Each scene shows the same named points in several views. A view is turned or mirrored, shifted and resized as a whole, has a little noise and may leave points out.

Scene 1
View 1
zubov: -2	4	2	-2	8	5	-12	-7	-3	0	5	9	-1	0	2	7	-2	1	0	10	4	15	4	-4	-1	-3	-1	3	0	-10	-6	-12	0	-10	-2	-1	5	-2	0	5	1	5	2	8	6	-3	-2	0	0	-8	-5	10	-11	12
Lali: -2	3	-4	5	2	9	-2	-2	-2	-7	3	14	-3	-5	-7	9	-1	-1	-5	17	-1	0	3	-6	6	-1	2	3	6	-3	-2	-5	1	-9	-1	-6	9	-7	0	8	-4	10	-1	11	9	-1	-1	8	10	-3	6	4	-3	4
tez: -2	1	-1	5	0	9	-5	-4	-1	-3	3	9	-2	-6	-3	3	0	-4	-5	14	2	3	2	-10	1	-6	-3	3	4	-11	-2	-6	-4	-8	0	-4	4	-6	1	8	-1	9	-1	10	10	-3	-4	3	6	-3	3	8	-6	5
zeg: -2	2	-1	2	4	7	-7	-6	-3	-3	2	9	-3	-4	-3	6	-2	-1	-3	13	3	7	3	-7	1	-2	0	3	3	-8	-3	-6	-1	-9	0	-3	6	-4	0	6	-1	7	0	9	8	-2	-3	2	5	-5	0	9	-8	8
Supi: -3	1	5	2	-3	5	1	-2	-9	-2	-3	8	-5	-1	-8	11	-4	-3	-2	9	-4	1	-2	-5	-6	-4	0	2	1	3	-3	-3	-8	-6	-4	-5	-2	-6	0	-5	-9	5	-1	18	7	-9	-8	6	3	-3	-3	10	-9	14
tebat: -1	1	1	-1	6	6	-8	-11	-4	-3	0	7	-4	-1	-1	6	-3	0	-2	11	8	11	3	-6	-3	-2	3	4	-2	-9	-2	-6	-3	-11	-1	-2	4	-1	0	3	-1	4	1	8	8	-1	-6	-1	3	-7	-4	11	-12	11
Dil: -2	3	3	-1	6	4	-6	-7	-6	-3	0	10	-4	1	-4	11	-4	2	-1	10	2	9	2	-2	-3	0	4	3	0	-1	-3	-7	-2	-10	-2	-4	4	-2	-1	0	-4	5	1	13	6	-3	-4	4	2	-6	-5	10	-10	14
pim: -5	3	6	0	-1	3	-3	-2	-10	2	0	7	-1	1	-5	10	-4	-2	1	6	-5	8	-1	-3	-7	-6	-4	2	1	0	-7	-7	-8	-7	-4	-3	-4	-5	-1	-5	-6	4	-1	18	5	-11	-7	3	-3	-5	-7	12	-12	17
gatuv: -2	2	1	2	1	7	-4	-5	-5	-4	0	9	-4	-2	-5	8	-2	-2	-3	12	1	5	1	-7	-2	-3	1	3	2	-4	-3	-5	-4	-9	-2	-4	3	-5	0	2	-4	7	-1	12	8	-5	-6	4	4	-5	-1	9	-8	10
Lere: -3	2	4	1	2	5	-6	-6	-6	0	1	7	-3	-2	-3	6	-3	-2	-2	9	1	9	0	-6	-4	-5	-2	2	0	-6	-4	-7	-6	-9	-2	-3	0	-4	0	1	-3	5	0	12	8	-6	-6	2	1	-5	-5	12	-11	13
takiv: -4	4	4	1	0	5	-3	-1	-8	0	1	9	-2	0	-5	11	-4	-1	0	9	-5	5	-1	-3	-4	-5	-3	1	3	1	-6	-7	-6	-7	-4	-4	0	-7	-1	-2	-6	5	-1	17	5	-9	-5	5	0	-4	-5	9	-10	14
detar: -3	2	2	5	-3	7	0	0	-6	-3	0	10	-3	-3	-8	9	-2	-3	-3	11	-5	0	0	-5	-1	-4	-2	2	4	0	-4	-5	-6	-7	-3	-5	1	-8	0	1	-7	8	-2	17	8	-7	-6	7	5	-2	0	8	-7	10
View 2
pim: 2	-3	2	6	-5	6	7	-3	-5	-5	6	-1	10	-4	-6	13	6	0	-2	-2	-5	-3	8	-10	9	-1	-3	-4	-2	-7	9	0	-4	2	3	-1	5	0	-2	-4	-6	11	15	7	11	2	-11	0	5	2	-3	-5	2	0
tez: 2	-2	6	5	-4	-3	0	-3	2	-5	3	-1	8	-8	1	12	6	-8	-2	-4	-5	0	1	-5	7	-4	-3	1	-7	-1	-2	-5	-8	0	4	1	3	0	1	3	-2	11	11	1	5	-5	-6	5	1	6	-8	5	2	-2
detar: -2	0	-1	3	-6	4	3	0	-4	-3	2	-1	7	-3	-2	14	5	-3	-3	-2	-2	-1	3	-8	7	-1	-4	0	-1	-5	1	-2	-9	2	4	3	2	-1	-1	-1	-5	12	13	6	7	-2	-7	2	3	5	-3	-2	3	-1
zeg: 2	-1	4	5	-1	-1	3	-4	0	-6	1	-3	9	-5	-2	10	8	-6	-2	-2	-4	-1	1	-7	5	-5	-1	0	-7	1	1	-2	-4	0	4	0	2	0	-1	4	-3	11	8	3	5	-3	-7	-1	3	5	-7	3	1	-1
Supi: -2	0	0	3	-5	9	7	1	-6	-3	6	0	9	-4	-5	17	6	2	-3	1	-3	-1	5	-9	8	2	-5	-2	2	-9	5	-3	-9	1	0	4	6	-2	-3	-7	-9	12	16	6	8	2	-8	2	3	3	-1	-5	4	2
Dil: 3	-2	4	5	3	2	7	-3	-3	-7	4	-3	12	-3	-7	10	10	-2	-4	1	-6	-1	1	-11	6	-3	0	-2	-5	0	7	0	0	1	3	-1	4	0	-3	0	-6	12	8	4	8	1	-9	-5	6	3	-5	-2	1	2
takiv: 0	-2	0	5	-6	6	6	-2	-5	-4	4	-2	9	-3	-6	13	6	-1	-3	-1	-3	-2	7	-11	9	-2	-3	-3	-2	-6	7	0	-5	2	4	-1	3	0	-2	-3	-5	11	14	8	10	1	-10	-1	5	2	-3	-5	2	0
gatuv: 0	-2	4	4	-1	1	5	-2	-1	-6	4	-2	9	-5	-3	12	8	-3	-3	-1	-5	0	1	-8	6	-2	-2	-1	-5	-2	2	-3	-5	0	3	1	4	-1	-2	0	-5	12	11	3	6	-2	-7	1	3	4	-6	0	2	0
Lali: -3	1	-1	1	-4	-1	-1	1	-1	-3	-3	-2	5	-1	1	9	7	-7	-4	-3	-1	1	-3	-8	5	-6	-2	4	-5	2	-5	-1	-9	1	6	4	-3	-2	1	9	-2	13	7	4	3	-7	-3	0	2	7	-5	3	2	-3
zubov: 7	-5	8	8	1	-4	5	-8	1	-9	5	-4	11	-7	-5	8	9	-7	-1	-3	-8	-3	5	-8	7	-6	1	-3	-11	2	8	1	3	0	5	-6	5	3	-1	3	-2	9	8	3	9	0	-11	-2	5	4	-9	2	-1	-1
Lere: 4	-4	6	7	-1	2	6	-5	-1	-7	6	-2	11	-7	-5	12	7	-3	-2	-1	-6	-2	5	-8	8	-2	-2	-3	-6	-3	7	-2	-3	1	2	-2	6	1	-1	-3	-5	10	13	3	9	1	-9	2	4	4	-6	-1	1	1
View 3
pim: -3	-2	-2	-7	-1	1	4	-3	-2	-9	-3	12	4	-6	-5	5	-1	6	4	-7	-10	-7	14	2	-6	-6	-6	0	-6	3	-3	1	2	-8	0	-4	15	2	1	-1	8	-7	2	-1	2	9	-4	14	-3	-6	3	12	1	-4
tez: -3	1	1	-2	3	-4	-1	-1	4	-3	-7	9	-1	-2	1	5	-6	3	0	-6	-10	-3	11	-2	-3	-8	-4	-4	-6	3	2	3	3	1	6	-5	8	8	3	1	7	4	6	1	0	1	2	6	2	-5	1	7	3	-3
zubov: -2	-2	5	-2	3	-5	-5	-3	5	-3	-4	10	-2	-8	-5	3	3	2	1	-4	-6	-4	13	-1	-1	-3	-3	-4	-5	3	0	1	6	-7	2	1	11	6	2	3	10	-1	-1	1	0	5	-3	6	-2	-4	0	8	1	3
Dil: -3	-4	1	-4	-1	-3	-1	-4	-2	-4	-4	11	4	-5	-4	3	4	4	1	-2	-6	-9	11	-2	-1	-2	-2	1	-8	4	0	2	5	-5	1	-1	13	1	1	3	9	-4	1	2	1	5	-5	10	-4	-9	1	8	5	1
gatuv: -3	-1	1	-3	1	-3	-1	-2	2	-4	-5	10	1	-3	-1	5	-3	4	1	-5	-9	-5	11	-1	-3	-6	-3	-2	-6	4	1	3	4	-2	4	-4	10	5	2	1	8	0	4	1	1	3	-1	8	0	-7	1	9	3	-2
detar: -3	0	-3	-5	-3	0	4	-2	-2	-6	-6	11	4	0	0	6	-4	6	1	-6	-11	-6	10	-1	-6	-8	-4	1	-8	2	0	2	0	-2	5	-7	11	2	2	-1	7	0	6	1	1	5	1	10	-2	-7	2	8	2	-5
Lali: -3	1	0	-2	-2	-4	1	-2	1	-1	-8	10	1	4	3	5	-2	4	0	-4	-8	-6	6	-5	-5	-6	-1	1	-10	2	4	3	1	2	9	-5	6	4	5	2	8	6	5	3	-1	0	4	4	-2	-6	0	2	3	-2
takiv: -3	-1	-2	-6	-2	0	4	-3	-2	-7	-4	12	3	-3	-3	5	-1	6	3	-7	-9	-7	12	0	-6	-6	-5	1	-8	2	-1	1	1	-7	2	-4	13	2	1	-1	8	-4	2	0	1	8	-1	12	-4	-5	3	9	1	-3
zeg: -2	0	1	-2	0	-4	-1	-2	2	-3	-6	10	1	-2	-1	4	-1	4	1	-4	-8	-5	10	-3	-3	-5	-2	-2	-7	3	2	2	3	-2	5	-3	9	5	3	2	8	2	3	2	0	2	0	6	-1	-6	0	6	3	-1
Lere: -3	-1	0	-5	2	-2	-1	-3	2	-5	-4	10	2	-6	-4	5	-2	4	2	-5	-9	-5	13	0	-3	-6	-5	-2	-5	4	-1	2	5	-5	2	-3	13	4	1	1	7	-3	3	0	1	5	-3	10	0	-7	2	11	2	-2
tebat: -3	-2	3	-3	3	-5	-5	-3	3	-2	-4	8	1	-7	-4	4	1	2	0	-3	-6	-5	12	-2	0	-3	-2	-4	-5	5	1	4	8	-2	3	-1	12	5	2	4	8	-2	4	1	2	3	-5	8	1	-10	2	9	5	0
View 4
Dil: 1	-3	1	1	0	1	-5	-3	6	-2	-2	-1	2	-2	0	0	-2	-1	-5	4	-1	6	2	4	-1	-4	-5	-5	-7	4	1	2	-5	5	2	-1	3	-2	5	-3	6	-1	1	-1	4	5	3	0	-5	-2	0	-1	3	-1
tebat: 0	-6	-1	4	1	2	-6	-6	7	-2	-3	-2	2	-3	-2	0	1	-1	-3	5	0	9	2	4	-1	-7	-4	-1	-7	1	-1	4	-5	2	1	-2	4	0	7	-4	7	-3	3	-2	4	6	2	1	-6	0	-2	0	0	-2
zubov: 1	-6	1	7	1	1	-5	-6	5	-3	-4	0	2	0	-1	1	0	-3	-6	7	0	8	1	4	-1	-5	-7	-2	-4	0	1	3	-5	0	3	-2	5	1	8	-3	6	-3	2	1	3	8	2	2	-3	-1	-1	-3	1	1
Lali: 1	-4	-2	-3	4	2	-5	0	6	1	-4	1	0	0	4	-2	-1	2	-2	1	4	3	5	1	3	-2	-6	-5	-4	0	0	0	-6	-3	0	3	4	-5	5	3	4	-6	-1	1	-1	2	2	-2	-2	1	-1	2	3	0
tez: -1	-7	-2	1	2	2	-4	-4	7	-2	-5	-1	0	0	0	-2	-1	1	1	1	2	6	2	2	3	-6	-5	0	-4	0	-2	2	-6	-1	0	1	5	-5	4	1	6	-5	0	0	0	4	1	0	-4	2	-1	3	2	-2
Supi: -1	-4	0	-1	-3	-1	-2	-2	8	-5	-4	0	1	-2	1	-3	-6	1	-1	-1	-3	3	1	3	3	-4	-3	-2	-5	6	-1	1	-5	8	1	1	3	-8	-2	-1	8	1	-3	-4	3	4	2	-1	-8	-2	3	4	6	-2
detar: 0	-4	1	-1	0	1	-3	-1	6	-3	-4	1	1	0	3	-2	-5	1	-2	0	0	3	2	2	3	-2	-6	-4	-3	3	0	0	-6	2	1	1	4	-7	1	1	6	-2	-2	0	2	4	2	-1	-4	0	2	2	5	0
Lere: -1	-6	1	4	-1	0	-4	-5	7	-5	-4	-1	1	-1	-1	-1	-3	-1	-2	3	-2	7	0	4	1	-5	-5	-1	-4	2	-1	2	-5	3	2	-1	4	-3	3	-3	8	-1	1	-1	4	7	2	1	-6	-1	1	1	3	-1
gatuv: 0	-5	-1	1	0	1	-4	-3	7	-2	-4	0	1	-1	0	-1	-2	0	-2	2	0	6	2	3	1	-5	-5	-2	-5	2	0	2	-6	2	1	0	4	-4	4	-1	6	-3	0	-1	2	5	2	0	-5	0	0	2	3	-1
zeg: 1	-5	-1	2	2	1	-5	-3	6	-1	-4	0	1	0	1	-1	-1	0	-3	3	2	6	3	2	1	-4	-6	-3	-4	1	0	1	-6	-1	1	0	4	-3	5	0	6	-4	1	0	2	5	2	0	-3	0	-1	0	3	-1
pim: -1	-4	3	4	-4	-1	-2	-4	7	-7	-4	0	1	0	0	-2	-6	-2	-4	2	-4	5	-1	5	2	-4	-5	-3	-3	6	1	1	-5	7	3	-2	3	-5	-1	-3	9	3	-2	-2	5	7	2	1	-7	-3	4	0	6	0
takiv: 0	-4	2	2	-2	0	-3	-3	6	-5	-4	1	1	0	1	-2	-5	-1	-4	2	-3	4	1	4	2	-3	-6	-4	-3	5	1	1	-6	5	3	0	3	-6	1	-1	7	1	-2	-1	4	6	3	1	-5	-2	4	1	6	0

In a view up to two points have been moved. Name them for each view, in the order of its rows, or write none.
view 1 | zeg, Supi
view 2 | pim, Lali
view 3 | Dil, gatuv
view 4 | tez, detar

Scene 2
View 1
zusoz: 2	7	-5	16	-11	-4	6	-5	-8	6	-7	-9	-2	5	-4	2	-7	-1	8	3	-11	10	-4	-8	-15	8	-3	2	3	1	5	-11	-2	9	2	-4	1	-8	12	5	0	2	-1	0	0	10	-5	-5	-15	5	-1	-2	2	-4
nuban: 4	-5	-5	12	-4	6	7	-2	-2	2	0	-6	-4	9	-7	-5	-5	4	3	1	-4	6	-4	-4	-6	5	-7	-1	2	3	-7	-4	4	-2	6	-1	-3	-3	7	7	-7	2	-8	-3	1	5	0	5	-4	8	0	-1	4	-5
Sero: 1	5	-5	14	-10	-5	-2	-9	6	-1	-5	-9	-1	1	-6	4	-2	-4	2	2	-16	11	-5	-11	-23	6	1	3	7	-1	6	-12	-1	7	3	-7	0	-7	7	0	2	3	-2	0	-2	16	-14	-2	-13	-8	-8	1	2	-11
Vivab: 3	5	-8	16	-9	-1	11	-2	-16	7	-4	-8	-3	6	-5	1	-11	1	12	3	-2	6	-5	-3	-7	5	-7	3	1	1	5	-9	0	6	3	-2	2	-6	13	9	0	2	-3	4	0	0	2	-2	-13	15	0	-2	2	-1
sevu: -5	5	-4	4	3	-4	-10	-9	26	-20	-9	-8	2	0	-7	12	1	6	-3	-1	1	3	-6	-9	-14	-3	3	3	16	7	-8	-1	-6	-7	8	-6	0	-4	-7	10	4	2	7	2	-10	13	-12	-13	0	-19	-17	0	3	-2
tuf: -2	5	-3	10	-1	-8	0	-8	15	-8	-18	-12	0	4	-4	12	-7	4	0	-4	-4	4	-6	-12	-12	5	6	0	14	9	-9	-3	-10	3	8	-6	-4	-16	3	12	-5	-1	18	-4	0	18	-4	-18	-8	-9	-4	-7	8	3
bovob: 1	0	-3	10	-2	-2	2	-5	9	-3	-10	-9	-1	7	-6	5	-6	4	1	-2	-4	5	-5	-9	-9	4	1	0	10	7	-8	-4	-4	0	7	-5	-4	-10	3	10	-6	1	7	-3	0	13	-3	-9	-5	-2	-3	-3	6	0
vaf: 2	7	-8	14	-10	0	5	-4	-11	2	0	-5	-2	3	-5	0	-4	-1	9	6	-5	8	-4	-3	-14	3	-8	4	0	-1	10	-10	4	4	1	-3	4	2	9	3	6	4	-12	6	-5	1	-6	1	-12	8	-6	2	-1	-8
potep: 4	3	-10	12	-12	6	1	-3	-9	1	13	-1	-5	1	-7	-7	2	-1	7	10	-7	9	-2	0	-16	0	-13	5	-3	-5	12	-10	11	-1	0	-4	5	11	7	-2	9	5	-27	7	-8	-3	-13	15	-6	6	-12	8	-5	-17
Kapo: -1	2	-4	6	0	0	-4	-6	14	-11	-4	-7	-1	3	-6	6	-1	5	-1	1	-2	4	-5	-7	-11	0	-2	2	10	4	-7	-3	-2	-5	7	-5	-2	-4	0	7	1	2	1	1	-7	9	-8	-5	-2	-8	-11	0	3	-5
zutum: 2	0	-6	9	-3	5	0	-2	2	-5	4	-4	-4	5	-8	-2	-1	3	3	4	-2	6	-4	-3	-10	-1	-9	2	2	1	-1	-3	4	-5	5	-3	0	3	3	4	2	3	-13	3	-7	2	-7	5	-2	1	-9	3	0	-9
fupi: 0	-7	-3	5	4	8	2	-1	11	-10	0	-4	-4	9	-8	-1	-4	10	-1	-2	5	1	-6	-3	1	-2	-9	0	7	7	-16	4	2	-11	9	-1	-4	-1	-1	12	-7	1	-5	-1	-7	2	0	2	5	2	-6	-1	4	-2
View 2
potep: 13	4	6	2	5	-2	-5	8	-4	-5	-8	6	6	-13	-13	11	2	-6	-3	-9	-13	11	-10	-5	2	-7	8	-2	-13	10	-12	5	-1	9	2	18	10	-9	0	-4	-7	0	-7	-1	7	1	-1	-3	-8	10	-2	14	6	5
tuf: -3	-12	2	-8	-7	-4	-2	-3	-9	0	-3	-17	-7	-1	1	-5	-11	0	3	-3	22	6	3	0	10	-4	-1	1	3	-1	6	-10	2	-8	-2	-15	1	4	6	-9	0	-7	2	1	1	-4	1	0	-9	-7	7	-11	-11	4
nuban: 0	-3	7	3	-4	-6	-6	1	-4	-2	-12	1	-1	-3	-3	0	-9	1	-1	-6	2	-1	-3	-4	8	-5	3	1	-3	11	-7	-1	1	1	-3	2	5	-9	-1	9	-3	-8	-1	-1	10	-1	-3	3	-14	-4	-4	4	-2	8
zutum: 6	0	7	1	1	-2	-4	4	-5	-4	-6	0	2	-4	-5	4	-3	-3	-3	-7	-1	9	-3	-2	3	-6	7	0	-6	8	-6	1	3	5	0	7	7	-7	0	2	-2	-2	-4	-2	7	-1	-2	2	-10	6	-2	6	2	7
vaf: 6	-1	3	-2	0	-5	-7	7	-5	-3	-10	-1	2	-13	-12	10	-2	-3	0	-7	-6	3	-11	-6	7	-6	2	-2	-10	11	-11	1	-4	3	1	8	6	-5	3	-8	-9	-6	-2	2	8	0	2	-6	-9	1	0	8	-3	1
Vivab: -2	-3	4	-2	-6	-6	-8	7	-2	-4	-12	-4	0	-9	-8	4	-6	1	1	-6	-4	-7	-10	-6	11	-5	-2	-1	-7	13	-12	0	-4	0	3	1	1	-5	4	-3	-9	-13	2	5	11	2	2	-9	-13	-7	-2	4	-8	1
Kapo: 4	-6	4	-3	1	-2	-1	1	-7	-2	-2	-7	-2	-1	-1	-1	-6	-2	-1	-6	12	13	2	1	3	-5	5	2	-1	1	4	-4	4	-1	-1	-3	5	-2	2	-4	2	1	-4	-1	1	-3	-1	3	-7	4	3	-3	-1	8
Sero: 8	-6	-4	-5	-2	-7	-5	-2	-14	0	-9	-7	-3	-14	-11	7	-7	-5	1	-6	8	12	-4	-5	9	-5	2	-5	-2	2	1	-9	0	1	-6	3	10	3	2	-13	-9	-3	-5	-2	2	-7	0	1	-6	-2	9	2	-8	1
zusoz: 2	-7	-1	-3	-6	-8	-8	2	-8	0	-13	-5	-3	-13	-12	6	-7	0	1	-6	3	0	-9	-8	12	-5	-2	-2	-5	9	-7	-5	-3	0	-4	1	6	-1	3	-8	-10	-11	0	2	8	-2	1	-6	-10	-7	4	3	-10	-1
bovob: -2	-7	3	-4	-5	-5	-4	-1	-7	-1	-6	-10	-4	0	0	-3	-10	1	0	-4	14	4	1	-2	8	-4	2	1	0	3	2	-7	2	-4	-2	-8	4	-2	3	-1	-1	-6	0	0	5	-3	-1	2	-10	-5	3	-4	-8	7
View 3
bovob: -2	7	1	12	-7	-10	2	-8	-8	4	9	-6	-13	-5	-10	4	-6	-7	2	10	13	-5	-10	7	16	12	-10	8	0	6	-8	-1	-2	-8	-14	-6	-1	-4	6	-6	10	6	-7	-13	-1	-3	8	5	-4	2	2	-6	17	-1
vaf: -1	5	4	10	1	17	-3	-4	-2	-2	11	-4	-12	-4	4	16	-9	2	-3	5	4	0	2	-7	1	0	-13	4	-10	-9	12	-15	2	-11	-10	1	4	0	12	-3	5	1	-1	-10	-9	7	-4	-12	-6	13	19	5	0	-7
Vivab: -1	7	6	13	-4	8	-6	-6	-6	1	11	1	-16	-5	4	11	-2	1	-3	5	10	-3	-4	-1	9	-1	-10	8	-5	-2	7	-15	1	-16	-13	6	3	-2	11	-7	4	5	-8	-14	-8	6	-1	-3	0	12	14	4	6	-4
tuf: 1	7	-3	20	-13	-19	-1	-7	-2	6	10	-13	-15	-14	-22	3	-7	-11	-1	18	20	-9	-13	8	19	14	-11	12	-4	11	-15	1	2	-9	-17	-16	-5	-2	4	-10	14	4	-8	-14	1	-5	7	8	-7	4	2	-13	22	-3
zutum: -2	5	6	2	2	10	4	-7	-5	2	6	-4	-4	6	-4	11	-12	-5	6	5	-3	3	-3	-1	2	8	-12	0	1	-5	10	-6	-8	-3	-9	1	3	-2	6	4	4	3	-1	-9	-2	4	-1	-10	-4	2	8	4	4	-1
fupi: -3	8	8	0	-4	-2	5	-12	-10	5	2	1	-3	12	-9	1	-8	-9	14	7	-1	4	-15	9	9	14	-6	4	14	4	3	-2	-15	-2	-8	7	0	-2	1	3	4	6	-8	-10	1	1	1	2	6	-6	-3	0	14	7
nuban: -3	6	7	4	3	3	3	-6	-11	3	8	3	-11	6	7	5	-3	-1	1	0	2	-1	-5	3	14	8	-11	5	0	1	3	-7	-7	-11	-13	6	6	-7	9	-1	3	10	-6	-13	-6	0	6	-1	-1	3	4	5	11	0
zusoz: 0	4	2	15	0	4	-4	-3	-4	1	14	-5	-19	-10	4	12	-4	2	-8	6	12	-6	2	-4	11	2	-17	8	-14	-2	1	-10	5	-16	-16	-5	4	-6	12	-9	9	7	-4	-14	-9	1	3	-5	-9	13	16	1	8	-6
Sero: 1	2	-4	11	1	1	5	-2	3	2	14	-15	-11	-10	-10	14	-13	-3	-7	9	8	-6	4	-4	9	11	-20	1	-14	-2	-4	-3	4	-3	-16	-21	1	-3	10	-3	11	3	4	-11	-4	-2	6	-11	-17	8	12	-5	8	-9
sevu: 0	7	-5	10	-13	-10	4	-11	6	8	4	-21	0	-4	-37	5	-18	-18	10	22	8	-2	-16	6	5	20	-11	3	6	6	-7	5	-7	7	-10	-20	-11	5	-3	0	15	-4	-2	-8	7	-1	2	-4	-6	-4	-1	-15	17	-1
potep: -1	3	6	0	7	28	2	-5	0	-2	9	-3	-2	6	3	19	-16	2	2	3	-10	7	7	-10	-8	1	-14	-4	-5	-14	21	-13	-6	-3	-6	3	6	0	10	6	3	0	4	-6	-6	9	-7	-21	-5	8	19	10	-8	-3
View 4
Sero: 9	-7	5	2	2	0	-6	8	6	3	8	-1	10	-4	8	2	0	6	-5	-13	-13	3	-2	8	-5	7	6	-8	3	4	5	3	-4	0	1	2	-1	0	10	3	-3	-7	4	1	1	8	4	2	-10	-4	-3	2	9	-9
sevu: -2	-13	-2	-10	3	1	4	0	-6	3	12	1	8	8	-2	0	1	5	0	-11	2	0	7	-2	-7	-1	2	-7	-2	2	6	8	4	9	-1	3	9	2	13	-4	12	-1	0	-5	-1	1	-2	-1	-10	0	3	-8	11	-1
nuban: 14	-2	14	-3	-10	3	4	7	2	3	-1	0	2	-4	8	-9	-1	2	0	0	-10	-2	-2	6	2	1	3	3	5	-2	0	-3	-4	-2	3	0	-7	-7	-5	2	1	1	-1	-1	-3	4	2	3	1	-4	-9	1	5	1
Vivab: 13	1	13	8	-3	-5	-1	2	6	6	6	4	-2	-8	13	-10	-4	2	-3	-4	-11	-1	-8	13	11	10	9	0	1	-1	0	-3	-4	-2	-6	3	-2	-4	-1	2	4	0	2	-3	-3	5	10	4	5	-4	-12	4	-2	-2
tuf: 1	-9	0	-7	3	-1	1	3	-2	-5	18	1	2	3	6	-2	-7	1	0	-18	-3	4	3	8	7	7	5	-8	-7	2	-1	3	5	16	-4	3	5	-6	11	5	9	0	7	1	1	1	-1	4	-9	-1	0	-8	9	-4
vaf: 13	-1	11	7	-1	-3	-3	4	8	10	3	4	4	-7	10	-7	2	6	-5	-3	-11	-3	-8	9	0	7	8	-2	6	1	5	1	-7	-9	-2	3	-2	2	3	-2	1	-3	0	-5	-2	8	10	1	2	-4	-9	8	0	-5
fupi: 7	-5	10	-7	-8	2	9	2	-5	4	1	1	0	2	3	-9	0	3	3	1	-2	-3	2	1	2	-3	2	3	1	-1	2	-1	0	1	2	1	0	-4	-2	-3	9	3	-4	-5	-5	0	0	-1	3	-3	-6	-3	4	4
potep: 16	-1	14	7	-3	0	0	4	7	16	-5	4	7	-6	6	-5	9	8	-4	6	-11	-6	-5	2	-10	3	7	0	13	0	9	1	-9	-18	3	1	-3	6	1	-7	0	-5	-6	-9	-5	8	10	-3	4	-5	-10	11	1	-3
Kapo: 4	-8	4	-6	-1	0	3	4	-2	4	7	1	6	4	3	-1	0	4	0	-8	-4	-2	3	1	-4	0	3	-4	1	1	5	4	1	4	1	2	3	-1	7	-2	7	-1	-1	-3	-2	3	1	0	-6	-2	-1	-4	9	-2
zutum: 11	-4	10	-1	-5	1	3	5	1	8	-2	1	4	-1	5	-6	3	6	-2	1	-8	-4	-2	2	-5	0	4	0	7	-1	4	1	-4	-6	2	1	-1	1	0	-3	4	-2	-4	-5	-3	4	4	-1	1	-3	-6	3	5	0

In a view up to two points have been moved. Name them for each view, in the order of its rows, or write none.
view 1 | potep
view 2 | none
view 3 | Vivab
view 4 | nuban, fupi
